Points, in no order, along strands that fork, close into loops and pass close to each other.
Two points are linked if the straight distance between their rows is under 128. Some points are linked to none.
q_799: [ -9  18 -56  38 -16  -1 -27  11  -5  -3  30 -14  -7 -19  36  35  -6  39
 -13 -69 -34  18  -5  12 -63  40 -42  18  15  53 -30 -22   3  19]
q_585: [ -6   4  -9 -30  -6  14  50 -16  33   6   1  22   7   7  -1 -11 -28 -19
  31  29   0  25   9 -75  17 -26  42  21  26  -1  29  38  -4 -25]
q_864: [ 38 -15 -52  25  24  34 -62  -4   5  15 -22 -18   2   5 -28  78  34  27
 -15 -41   9  -5 -10  35 -57 -17 -17  -9  -6   5  -5  -4   3  -1]
q_885: [ -1   2  16  16  41   0 -50  20 -10   8 -24  -7  -4  18 -18  33   9  34
 -75 -17   6 -38  -9  60  29  -9 -61 -28  -9 -20  -2 -21 -38  20]
q_75: [-13  17  41  40  31 -12 -12  15  13  27   5  12  31   2 -19 -13 -20 -16
 -36  29 -33 -43   3   0  42  -8 -14 -23 -41  12  30  16 -37 -92]
q_976: [-20  -7  33 -17 -10 -30  19 -14 -29  -2  -2 -22  -8 -20 -18 -29   8  -6
  24  30  36   0  41   8  49 -30  17  -1 -22  -1 -25 -32  16  22]
q_135: [ 17 -18  11  -3  18 -46  12 -46  18  22  38 -37  40 -24 -10 -16  24 -49
  29 -11 -15 -55  17 -33  17   7   4 -33 -52  12 -29 -22 -20 -26]
q_175: [ 12 -23  78 -46  -7 -24  -5   6 -55   4 -25  29 -43 -10 -28  12  -4 -29
  14  -6  33 -46 -15  46  67 -18 -12 -28 -12 -23   0 -13  -6  49]
q_352: [ 27  14 -22   4 -17  18  -4 -32  33  -8  12   8  14   0  27  -6 -14 -35
 -13 -55 -49  -4 -32 -51  -5  39 -10   3   7 -59 -30  12 -30 -21]
q_192: [ 29 -11  22  11   3  -8 -12  -1  33  10 -22 -15  36  34   2 -19  25   8
 -11  50  15 -26 -22   8 -48  18  -9   2 -33  -4  21  13  20  21]
q_671: [-41  20 -36  -1 -25  -5  50  28   0 -11  33  -5   3 -12  27 -26  -4 -13
  13  27 -29  15  32  -5  21 -22   0  12 -24  35 -25 -14  23 -46]
q_224: [ -7 -38  16 -43 -29  -5  55  42 -25  -9   1  43 -83   2 -21  11 -23  19
  24 -18  -2  10 -32   5  -4 -11 -34  -3  20  25   1  35  29  16]
q_483: [  3  -3  54   2  -1  21  -1  13  21   4 -56  -8  20  51 -13 -47 -12  50
 -47  95  40  11   0 -25  -4   2  -3   7 -21 -35  24  28   9 -22]
q_902: [-14  51  13  52   0 -14 -20   3 -34  12 -11   7  23 -20  -4  19 -41   7
   4  -5  -7  24  20 -17  43 -45  22  37  -7   6   5 -10 -16 -59]
q_278: [-22  21 -17  22 -12   4  26  17  13 -14  21 -27  29  -3  36 -22  -8 -11
  37  27  -5  50  35 -33 -22 -13  37  37   7  37 -16 -12  44 -37]
q_507: [ -4  18  33  13  22  44   0  27  24  -6 -46  -2  19  38  -2 -19   1  43
 -48  62  37  43   0  18 -36 -10  22   2   7  -8  60  16  40 -19]
q_98: [ 32 -12  59 -44 -13  -6  36  13   0 -19 -13  48 -20  -3   2  -7 -27 -72
  61  13  11   2 -19 -39  -8   4  40 -29  15  13  40  45  25 -11]
q_515: [ 43 -13 -69  24   9   4 -51 -52  10  29  -7 -28  28  -1 -11  52  35  12
   1 -37   4 -15  -8 -15 -45   0  -4  -6 -17 -11 -25   1 -28   9]
q_18: [ 37   4  23  10  -9  21 -54  11  -7 -24 -14  17   3   1   7  30 -27 -45
   8 -62 -11   7 -34  17  -5  23 -12   0  -8 -46  -9  -9  -1 -22]
q_355: [ 21  -2   7  -8 -28  12 -37  24 -37 -35 -24   2 -15  -5 -12   8  -3 -21
  13 -31  21  25  -7  25  31 -20 -32  25 -23 -49 -73 -46  24 -10]
q_167: [ -5  17 -30  18  25  -6 -54  -1 -19  28  -5 -19   5 -16   8  56  -8  -2
 -63 -11 -18 -45  15  51  43 -17 -43 -23 -38 -22 -22 -35 -58   8]
q_726: [  7  20  14  12  -8  -7 -41  -8 -60   6 -14  25 -33 -42 -25  52 -30   7
  22 -75  18  -6 -12  23  27 -23  -5  10  36   0  -5 -20  -8  26]
q_166: [ 28  12   6  -7  20 -11 -27 -23  20 -21  48   2  28 -16  35  -1  18 -57
 -10 -54 -35 -28 -39   4 -46  86  17 -33   4 -16  13   0 -24  16]
q_120: [ -4 -25 -68 -49   4  18  -2 -43 -20  -6  20 -12 -27 -28 -15  10  52 -41
  12 -19  -2 -14  35  21  25 -29   9 -45 -15 -28 -28 -22 -14  20]
q_620: [ 32   6 -38  19  -8  44 -20  19  38  -3  -1  14 -13  22  -2  43 -20  -7
 -10 -58 -57   8 -33 -12 -51   9 -24 -17   5  12 -10  34   9 -75]
q_956: [-39  35  44  -9  -9 -52  35   3 -19  -1  30  24  -6 -21  31 -39 -18 -31
  22  38  -4  -8  31 -11  46  14  54   7  23  15  54 -13 -20  31]
q_900: [  4 -15  -6 -19   0 -13  51  35 -10  -5  27  42 -64  -7   3   6   0  -5
  11  -8 -22  -7 -19  13 -23  19  -4 -19  41  45  41  27   0  17]
q_54: [-21  14 -66  19  27  19  23  -7  53   2  46 -35  31  -4  33 -11  15  10
 -20  -2 -51  10   6 -24 -37  28  18  -7   4   1 -10   7  -7 -40]
q_738: [-15 -55  15 -35  30  -3  16 -19 -11  18 -28 -32  -6  17 -52 -29  35  15
 -58  37  35 -42  10   6  31 -34 -31 -49 -19 -37 -14   7 -29  38]
q_534: [  6 -12  -1  -7   2   1  -8  38 -31  14 -17  -5 -24  -6 -15  33  15  -4
  22  26   3 -33  23  48 -11 -47 -16 -29 -40  45  -3 -17  46  -4]
q_659: [ -3  12  37  27  57 -32 -24   4  18  19  26 -13  38  -6   3  -3  10 -32
 -41  20 -29 -82   4  10  33  21   8 -56 -46   0  41  -5 -49 -45]
q_261: [ 20 -13 -30 -14 -32  12   4  13  25 -12 -15  22 -30  32  12  -4  -1  11
   5  -3 -17  14 -36  -6 -11  24 -31  40   0 -33 -15  17  -2  36]
q_879: [ 29 -14   5 -20 -48  35  21  12  20  -6 -46   6  -2  23  -9 -10 -26 -17
  45  34  29  42   5 -52 -26 -19  15  28  -1 -21 -21  27  54 -18]
q_970: [-56   6 -20 -14  11 -26   2  -9 -36  -9  30  -2  -8 -19  38 -11  21  10
 -17   9  13  -6  38  48  28  16  -1   0  40   8   6 -33 -24  85]
q_809: [ 25 -11  12 -11 -19   9  15  21  -4 -37  20   7  -9  -7  27 -25   1 -50
  36  -6 -24   4 -10  10 -27  22   2 -11 -18  13 -20 -14  27 -22]
q_803: [-15 -10 -38 -30 -23  24  46  21   9  -3  -7 -20 -19   8  10 -17  24   3
   7  75  12  18  40  17 -28 -32  17 -23 -11  22  20   7  67 -10]
q_136: [ 12  35 -18  25 -20   4 -28   3  -8  27 -41  32 -14  17  -6  43 -39  18
   2 -10   3  20  -8 -11  13 -28  -1  38  17 -27  39  25 -36   3]
q_855: [-16  20  -2  33  -4 -38 -11 -22 -46  29  -4   0  13 -38 -32  25 -35  22
  25 -18  24  -4  30 -33  57 -66   7  37  -1  21 -33 -15 -33 -17]
q_312: [ -6   6 -15  20  -4  19   1   5  -1 -25  -3   2 -10  -2   1   5 -12  21
  15 -34  19  71 -12  -8 -19   1  38  41  50   3   6   2  24  14]
q_218: [ 14   2  43   5  28  26 -26  17  15 -12 -40 -14  14  24  -6 -16  16   6
 -29  35  29  -3 -16  43 -25   5   8 -10 -11 -18  42   9  33  10]
q_439: [ -4  17 -48  34 -44 -14 -16 -15 -12  13   9   2 -13 -17  33  29 -18  34
  -3 -59 -32   2  -2 -13 -16  41 -33  34  15  13 -25  -4 -29  40]
q_58: [-14  -3   9  33   4  17  32  11  36   7  -7  26  -5  26 -38 -17 -43  51
 -24  -5 -23   7 -19 -38   5  -2 -35  17   5  32  -8  48  -9 -96]
q_408: [ -3  -4  -2   4  -1  17  19  17  44 -17  -6  25  -6  29  16  -8 -12  13
 -28  12 -34  23 -34 -13 -21  39 -21  19  14  -7  28  24   2  12]
q_38: [  4   4  71   5 -18 -37  -3  10 -25  -5  -2  20  10 -21 -11 -16 -18 -44
  38  -1  -5 -34   4   3  37   3  -5  -7 -29  21  -4 -10   3 -37]
q_8: [-13 -25   9  24 -12  -1  27  38  -6  12 -30  -9 -19  25 -38  -4 -14  82
 -15   9   4   5  -6   6  -3 -24 -53  23 -16  47 -30  19  21 -21]
q_178: [ -2  -4   5  -3  -1 -12  -9 -25  -6   6  -8 -49  43   4   3 -40  25   0
  11  49  35  10  25 -11  21 -12   5  22 -35 -30 -48 -34   6  29]
q_357: [ 16 -34 -30 -55 -36 -15  34   8 -31   7   0  25 -49   2  -6   8  32   2
  38  31   6 -10   9  22 -16 -14 -16 -19   2  24   4   6  24  75]
q_566: [  3  11  66  18   5 -62  -5 -40 -13 -11  29  -8  26 -34  11 -14 -12  -8
  37 -36  19 -14 -12 -23   3  29  33  23  22  23  -8 -26 -22  43]
q_737: [-20  14  -7  14 -28 -31  39  61  -8   2  25  22 -17  -4  27  -8 -25 -11
  20  30 -41 -20   8  14  13  -3 -21   3 -28  56  13  -5  21 -26]
q_9: [-11   6   6 -10 -12   1 -15 -11 -26 -42  -5 -20  -6 -17   9 -13  23  15
  12 -50  26  53  -4  25  -2   6  16  37  54 -24 -35 -32  14  57]
q_145: [ -7  23  -1 -14  19  33  17  -7  18  -1  -9  -3   2   7  -4 -20  -8 -13
  -6  30  25  49   9 -25  -6 -27  76   2  25 -13  57  29  25 -39]
q_683: [ 10 -33   3  12 -26 -49  43 -25  11  21   6  -4   0   6 -27 -14  -9  36
  38 -15  15 -24 -16 -60  -6  -2 -13  32  -5  17 -38  12 -22  19]
q_764: [ 17 -31 -24 -15  48  -7  -5 -22  -2  17  20 -28   1 -10 -25  17  52 -15
 -18   3   4 -57   0  40 -14  -6 -12 -62 -33  13   3  -8  -9  13]
q_374: [-41   5 -40  20  36   9  -8  -3  -1 -11  33 -49  11 -16  21   9  34  63
 -62 -30   7  35  13  45  -9  34 -29   8  31  12 -39 -30   8  40]
q_477: [  3  -1  29  -2 -14   9 -35  -7 -56 -21 -16  11 -26 -32 -31  40 -20 -14
   9 -74  18   0  -4  24  43 -34 -34   7   7 -26 -53 -31   1 -13]
q_53: [-25  13 -43  44   4   5 -27  28 -18 -17  12 -29   3 -14  31  34  10  61
 -33 -47  -7  25   4  53 -22  20 -50  27  -2  25 -56 -47  20  17]
q_933: [ 24 -50  34 -44  -9   9  50 -35  29 -25  25 -15  -2  -6 -16 -49  28 -38
  34  16  17   0 -11 -37 -22  19  30 -28 -11  -8 -21  23  29  12]
q_473: [-16  -5 -36  -6  14  29   6  61   8  18 -23  10 -20  36  11   6  16  15
 -65  50 -20 -15   5  46   5  -3 -39 -25 -24  -9  35  11   5  -3]
q_335: [ 13 -15  -4 -17 -42  29  11  27  -4 -13 -43  14 -30  25 -10  -7  -8   4
  -5  -3  10  31 -22  10  29 -12 -43  23 -17 -59 -45   5  20  -4]
q_773: [-22  14 -12 -10 -25  24  24  38   9   0   6 -19  18  16  52 -36  17  -3
  -3  92   7  26  42  16 -18   0  14  18 -19   7  21 -26  47   8]
q_480: [ -3 -24 -84 -62 -18  18  29 -37   8   5  28  -3 -16 -14   6 -25  35 -58
  34  21 -18  -5  21 -13   6 -18  31 -32 -14 -29  -6   7  -3   8]
q_59: [-11  11 -21  10  15   6  24   2  42 -18  41 -12  38   6  55 -27   7 -27
  24  17 -39  17  -4 -28 -42  31  42   3   9  20  19   4  17 -41]
q_347: [  0 -45  56 -43 -23  13  52  19 -13  -9 -20  26 -56   8 -49 -20 -32  27
  33  -3  42  23 -24 -24 -11 -20 -14   8  27  37  -9  37  44 -19]
q_981: [-17  33  42  35  21 -39 -21 -49   1   1  40 -23  51 -38  20 -14 -20  -1
   0 -22   4  -3  15 -32  41   9  45  28  14  -9 -12 -37 -34  -4]
q_209: [  0  -6 -71  -5 -16  29  15  10  17   5   6   1 -18   6   9  10  22 -22
  28  39 -14  21  25  13 -45 -33  16 -21 -17  36  18  10  35 -38]
q_149: [ -6   9  33  14 -15   6   2  18 -22 -15 -23  20 -12  14 -15  -2 -33  19
  26 -35  21  51  -3 -13  10 -25   2  55  32   8 -20   2  27 -27]
q_348: [  1  13  40 -12  -6  15  21   5  34  17 -41  13  19  39 -15 -41 -29   2
 -10  78  19   5   4 -54  31 -13  22  18 -22 -41  42  24 -16 -39]
q_421: [ 10  11  21  28 -41 -17 -22  19 -17 -23   7  -2  35 -14  37  -1 -23 -14
  20 -44 -22   3 -20 -13   6  29 -44  32 -36  -6 -62 -41   7 -19]
q_676: [ 21 -26  89 -51 -13   9   0   3 -32   8 -49  15 -19   9 -43  -9   5 -16
   1  45  51 -42  -3  33  34 -20  -1 -41 -32 -26   8   8  17  18]
q_944: [ 29  -3  61  -4 -17   4   1  18   5 -23  -6  12  16  13   3 -32  -4 -64
  26  19  -7 -13 -15  14  12  11   2 -27 -44   0  -7 -10  25 -43]
q_762: [-26  15  34  29  44  -1 -16 -31 -16 -15  18 -26  13 -36 -25  -3  -6  42
 -30 -54  41  31   6   7   5   6  30   7  53  -7  -9 -20  -1  -1]
q_997: [-33  24 -64  29 -18  -7  -5  -5 -26  22   4   1 -28   2  22  29 -10  54
 -19 -28 -23  21  20   8  19  -4 -31  45  37  17 -13 -17 -21  46]
q_4: [ 29   4  -9  -5  -6  -3 -55 -52 -40   4  -7  11 -18 -34  -7  62  -2 -19
  -2 -85   6 -15 -25   8   8  12  -9  -1  19 -32 -15 -29 -39  48]
q_943: [ 14   5 -38 -26 -33  10 -10 -22  14  -2   9  46 -22  -7  23  22 -19 -51
   7 -52 -48 -26 -23 -37  10  24   1 -12  17 -59   0  12 -53  15]
q_451: [  2  57 -19  42 -24  -4 -17  26   1  28  -2  24  28   6  26  25 -47 -21
  15   7 -35   1  14 -30  36 -27  -9  30 -24   2  -3  23 -33 -73]
q_497: [-26  38  33  -6 -13 -32  21  -5 -11 -20   8  14   9   3  33 -32 -29  -4
  34  20  16  46  14 -25  25  18  54  60  45 -13  32  -8  -3  41]
q_768: [  4   8  42   4  16 -50   7  -5  -7   4  36 -21  32 -42   1  -4   1 -47
  34   3 -10 -41  24  -1  42   1  16 -28 -48  39  -8 -33  -8 -38]
q_276: [-39   6 -34  21  35  21   3  -3  18  -3  13 -21   1  22  19 -14  33  84
 -67  -1  -3  31   4  13 -24  25 -13  16  53  12   6  10  -3  44]
q_720: [ 11  -7  56  18  46  13 -70  15 -18   8 -47  -5  -1   7 -46  50  11  46
 -54 -29  29 -25 -33  74   3 -17 -37 -35   7  -5   1 -13  -1  20]
q_206: [-15  22  -9  33   1 -11  25  19  20  29 -10  24  -5   9  -4  17 -67  33
   3   2 -32  14  -8 -62  11 -13  -2  39  31  48  21  51 -26 -56]
q_743: [-17   5 -17   5   0  29  -9  49  -3  18 -45  17 -36  49   2  15   1  56
 -44  53  -4   6  -3  67  -9 -22 -40  -2   6  17  42  17  25  31]
q_345: [ -8  30 -12  19  -2 -28 -34 -13 -28  23 -17 -32  38 -11   3   5   1  37
  15  21  40  29  38  -2  40 -36  13  61 -19 -25 -36 -40  -2  36]
q_134: [ 64 -25  51 -20 -15  27  -2   0  33 -26 -26  31   7  20  -8   0 -15 -68
  39  -6   1   3 -51 -37 -42  17  29 -10   9 -16  21  30  20 -26]
q_210: [-24  -7 -67   7  19  29  -4 -35  40  -5  13 -25  11  20  13 -25  33  47
 -55  -3 -12  47   5 -12 -24  31   7  17  33 -49 -11  15 -23  27]
q_977: [-17  19  -7   0   9  -6 -28  -5  -8 -24  33 -11  23  -9  54 -16  44 -32
  23  16  -4   5  18  46 -36  37  39   1   3  23  35 -30   8  39]
q_920: [ 26  32 -15  11 -30  35 -46  24   0   0 -38  35 -19  24  23  41 -18 -24
  -4 -19 -15  13 -27  34   1   2  -9  18   7 -53  29   5  -2  -3]
q_185: [  7 -26  25 -17   1  12  28 -17   9 -42  34 -25  10 -26  -6 -48  27 -40
  31 -22   1  20  -2 -13 -23   9  27 -29 -15   8 -38 -11  42 -39]
q_992: [-23  18 -34 -10  11   5 -31  11  -2   4  13 -23  33   7  43  -7  39  -5
 -11  66 -10   2  29  50 -12   2  13  -6 -18   9  18 -31  16  28]
q_420: [  5   2 -20  -7 -13 -17 -19 -48 -17  10  20  17 -18 -26  14  21   0 -31
  13 -59 -16 -34 -14  -6  24  25   7 -15  17 -32   2 -12 -57  43]
q_389: [ 58 -12  20 -10 -15  15  -3 -19  33 -10 -35  -3  24  30 -12 -17   8 -22
  24  22  26  21 -29 -26 -45  -1  17  11 -12 -31  -1  20  36   1]
q_516: [-23 -23 -20 -21  -1   0  42  33  -5  11  11  -3 -36  20 -10 -16  18  11
 -50  31 -34 -44   0  30  30   3 -52 -38 -16  -8  -2  11 -12   3]
q_655: [ -1 -48 -32 -23  26   3  19  -8  26  -7  29 -34   4  14 -14  -9  59   4
 -40   6 -26 -29 -20  25 -42  37 -31 -45  -1   5  -2   8  -4  24]
q_571: [ 13   0  25   1 -48  14   9  24  -2  -7 -45  30  -3  32  -9 -15 -58  13
  39  22  21  61 -14 -46  11 -29  -8  67   8   7 -28  24  33 -39]
q_529: [ 17 -52  34 -50 -28   5  67  -9   3 -17  -4  18 -25   0 -48 -38  -1 -14
  50   1  32   2 -20 -46 -20 -19   2 -20   3  23 -27  34  41 -22]
q_896: [  4 -14   9  12  -2  -4   0  26 -21  25 -20 -15   1  12 -36  18  -4  26
 -14  32   7 -33   2  24   6 -38 -48  -7 -42  20  -6  -4  20 -21]
q_56: [ 26   5 -35   2  -9  56  -9  -2  39 -15  -8  24 -21  11   2  20 -21  -7
 -25 -72 -35  29 -36 -31 -21  24 -13   2  34 -38 -17  43 -16 -50]
q_692: [ 14   6  45 -24 -23 -12 -16  23 -42 -22 -10  39 -31  -9   6   4  -3 -45
  20 -20   4  -7 -12  33  40  -1  15 -14  -2 -34  20 -14  -5  42]
q_241: [ -3 -10  -2  18   9  18  13  27  14  24 -40   1 -17  45 -53  -9 -30  95
 -60   9   5   2  -4  -7  11 -11 -52  10  -6  13   5  39  -7 -48]
q_592: [ -2   8 -18  24  28 -16 -30 -31 -15  40  -8 -21   3 -42 -29  59 -12  12
 -44 -20   0 -45  21   8  56 -43 -18 -24 -31  -3 -16 -23 -45 -26]
q_923: [ -8  -9  21 -10 -18  -8  31 -24  25 -38  25  -3  13  11  37 -54  -9  -4
  35 -10  15  44 -13 -52  -6  42  40  46  42 -21 -12   0   4  39]
q_362: [ 15 -40 -34 -45 -11  15  34 -21  29  -9  21 -12  11   7   0 -28  42 -51
  23  41 -21 -19   3 -26 -23   4   6 -37 -45 -12  -9  17   9 -12]
q_90: [ 32 -11 -62   5   9  36  -2  27  28 -10   6  22 -21  14  15  24   5 -11
   8 -26 -43  13 -29   7 -83  24 -23 -27   5  28   5  27  20 -21]
q_518: [-16  43  -1  23  25  -3 -30 -26 -11  11   2 -44  48 -17  13  -8   8  50
  -9   5  42  63  35 -21  28 -23  56  50  24 -29 -14 -17 -10  15]
q_909: [-34 -20 -41  -7  24   7  14   0  13   4  11 -24   2  27   6 -28  55  42
 -42  36   5  -6   7  34 -37  25 -23  -6  25  15  14   4 -10  58]
q_51: [ 34 -14  11 -19   8   3 -28   4 -16   1 -10   9 -15  -4 -18  34  46 -33
  38  20  16 -25   3  52 -40 -22  12 -31 -27  35  34  -5  41  31]
q_107: [-24  24 -51  19  35  14 -23 -48   9  12  20 -24  22  -2  23 -19  27  20
 -25  10  11  59  25  -9  -2  11  44  36  40 -44  24  -1 -19  20]
q_365: [-10  16  -6  21   1  -1 -22  13 -23  26 -49   8 -26  28 -12  24 -16  57
 -22  19  20  -1   3  26  16 -24 -14  18  15  -8  34  -1  -9  38]
q_440: [-20  18   8  27  18 -39 -20 -49 -24  27  28 -13  13 -64 -14  28 -24   2
 -18 -48   4 -32  27 -33  52 -16   5   1   3   4 -19 -27 -45 -23]
q_99: [ 31   1 -66  16  -4  -1 -12 -49  19  34   7 -20  26 -18 -10  32  -3   7
  24 -32 -20 -18   6 -48 -41 -21  14  -4  -7  19 -10  11 -22 -14]
q_826: [ -3  11 -70  31  14   6  -2 -25  29  21  41 -19   9 -29   5  24  -3  14
 -32 -57 -51 -10  -1 -33 -44  23   8 -28  14  22  -6  20 -21 -40]
q_604: [ 35   6  46  23  15  -6 -36 -22   4 -25  27   6  25 -28   6  13  -5 -46
   7 -73  -6 -24 -37 -11 -20  52  11 -26   7  -5  -4  -8 -12 -23]
q_429: [  9 -31  66 -31 -11  -7  17 -11  -9  16 -49  13   0  21 -66 -26 -12  15
   3  32  54 -25 -19 -19  25 -24  -5  -7 -26 -16  -3  20   5   1]
q_644: [ 29  -1  15  -9  26 -17 -34 -11  -2  12   3   7   9  -2 -16  33  29 -35
   3  -9  -1 -45  -3  27  -3   4  10 -40 -15  -4  38   7 -17  25]
q_323: [ 21  35 -21  12 -16  -7  -9   8  23  13   9  17  31   7  28   4 -21 -60
  41   5 -46  -9  10 -41   7 -15  26   0 -33 -11  -1  20 -23 -60]
q_966: [-38   4 -47   8 -15 -24  24   5 -21   8  26  -2 -17 -13  20   6   8  19
  12   8  -7  10  33  11   7  -2   1  23  21  28  -1 -17  -4  47]
q_258: [-22 -17 -45 -21  38  10 -15 -43   1 -17  51 -47  21 -33   7  -5  61   1
  21 -20  15  20  29  13 -41  10  40 -18  21  19 -15 -35  19  25]
q_108: [ -4  16  15  11   3  -5  10  13  21  29 -26  27  23  30 -26 -26 -38   2
 -25  46  -7  -8  -6 -41  42 -20 -13   5 -37 -32  17  21 -43 -80]
q_265: [-31  16  40 -24  27 -49  -2 -11 -29  -1  27 -26  17 -39   1 -17  23 -12
  16  31  34 -30  48  37  69 -23  10 -18 -19  12 -19 -64   2  35]
q_465: [ 28  17 -35  39  16   0 -31 -20  26  21   8 -15  41 -11  10  26 -12 -41
  24 -10 -36 -26   8 -28 -32  -4  26 -14 -32   3  -7   8 -24 -61]
q_549: [ -1 -22  49 -18 -38 -22  38   2 -31  15 -24  -3  -7   0 -32 -28 -14  19
  29  45  58 -11  17 -18  37 -34 -17  23 -29   9 -31  -4  13  26]
q_836: [ -8  25 -37  -6  -9 -31 -25 -16 -20 -17  53  20  10 -29  63  16  22 -49
  41 -26 -24 -11  17  20 -26  54  27  -3  24  17  26 -20 -22  32]
q_846: [-33  25  40  -1  28  35  20  20  -3 -14 -27  15  -8  16 -16 -23 -28  20
 -38  23  30  28   7   3  14 -17  41   1  37  -4  65  22  23 -24]
q_801: [-29 -31  18 -43  12  -3  31  23 -25  21 -26   9 -50  28 -52 -24   9  29
 -50  39  18 -47   8  17  55 -29 -39 -46 -14 -18  12  27 -32  21]
q_367: [ 23 -26  -9   5  10  31  16  32  53 -11  -5  14  -8  29   8  -1  14   9
  -8  19 -24  22 -39  12 -78  36 -13  -9   6  28  45  37  41 -14]
q_951: [ -8 -32 -52 -20  35  10  -8 -45  -5  -5  19 -59  10 -30 -12   0  56   3
 -18 -20  20   1  27  10   4  -2   3 -19   1 -20 -66 -36  -2  27]
q_179: [-12  14 -28  -8  -6 -13   1 -16  18 -25  70   7  15 -32  52 -11  14 -48
   5 -40 -52  -5  -1   4 -26  68  17 -28  20   1  -4 -11 -18   2]
q_466: [ 13 -19  33 -51 -17  19  47  23  30 -17 -11  55 -31  11  -2  -5 -46 -38
  36  39   4  17 -19 -56  12   3  21   0  31  -6  67  49   3   0]
q_891: [ 14 -10   1  14  23  28 -54  19 -11   3 -40 -12  -2   4 -28  59  21  33
 -16 -23  33   0 -12  67 -35 -35 -23  -5  -5  20 -15 -18  34  33]
q_727: [-38  -1  17 -31  22 -45   0  10 -44  -4  28 -13 -15 -34  21   9  28 -14
   7   9  10 -39  39  61  50   0  -8 -32   2  26 -12 -56 -21  75]
q_13: [-12   2  32  25  36  -7   1  -9  15  -7  18  -2   2  -2 -13 -10  -6  23
 -47 -25 -17 -35 -18   6   0  24   1 -24  21   4  18  16 -31 -12]
q_558: [ -7  -6  46  12  -5 -24  40  50   8  -2  14   4   1  11  11 -24  -1   4
  11  55 -15 -20  -5   8 -34  14   3 -14  -3  71  45  12  30 -17]
q_887: [-31  17  13  11   2 -15  32  25   9  25 -32  47 -26  36  -7   6 -73  60
  -3  18  11  13   9 -46  34  -4   0  41  33  21  62  40 -32 -17]
q_828: [ 13  -9  68  16   3 -28   0 -40  20 -25   7  -4  22   7  15 -45  -3   6
  11 -22  25  14 -37 -31 -21  50  20  32  34 -17   1 -11  -1  60]

How many points has the smallest loop of links through each point below? Write 0 if it is on no loop.
q_902 -> 14
q_261 -> 14
q_265 -> 16
q_192 -> 10

A piece is all that can be reached along the links. How many separate loops has the piece of each point below (a circle has one, a figure eight two, a Y none), and how many tips (points with one link)?
q_278 -> loops 1, tips 2
q_134 -> loops 1, tips 2
q_966 -> loops 1, tips 2
q_408 -> loops 1, tips 0
q_933 -> loops 0, tips 3
q_977 -> loops 0, tips 2

Name the points in between on the shortest way along the links from the first point to the second, in order.
q_970, q_655 -> q_966 q_997 q_439 q_799 q_53 q_374 q_276 q_909
q_38, q_258 -> q_944 q_809 q_185 q_933 q_362 q_480 q_120 q_951
q_209, q_604 -> q_803 q_773 q_992 q_977 q_836 q_179 q_166
q_465, q_497 -> q_323 q_451 q_902 q_855 q_440 q_981 q_566 q_828 q_923
q_179, q_516 -> q_166 q_604 q_18 q_920 q_136 q_365 q_743 q_473
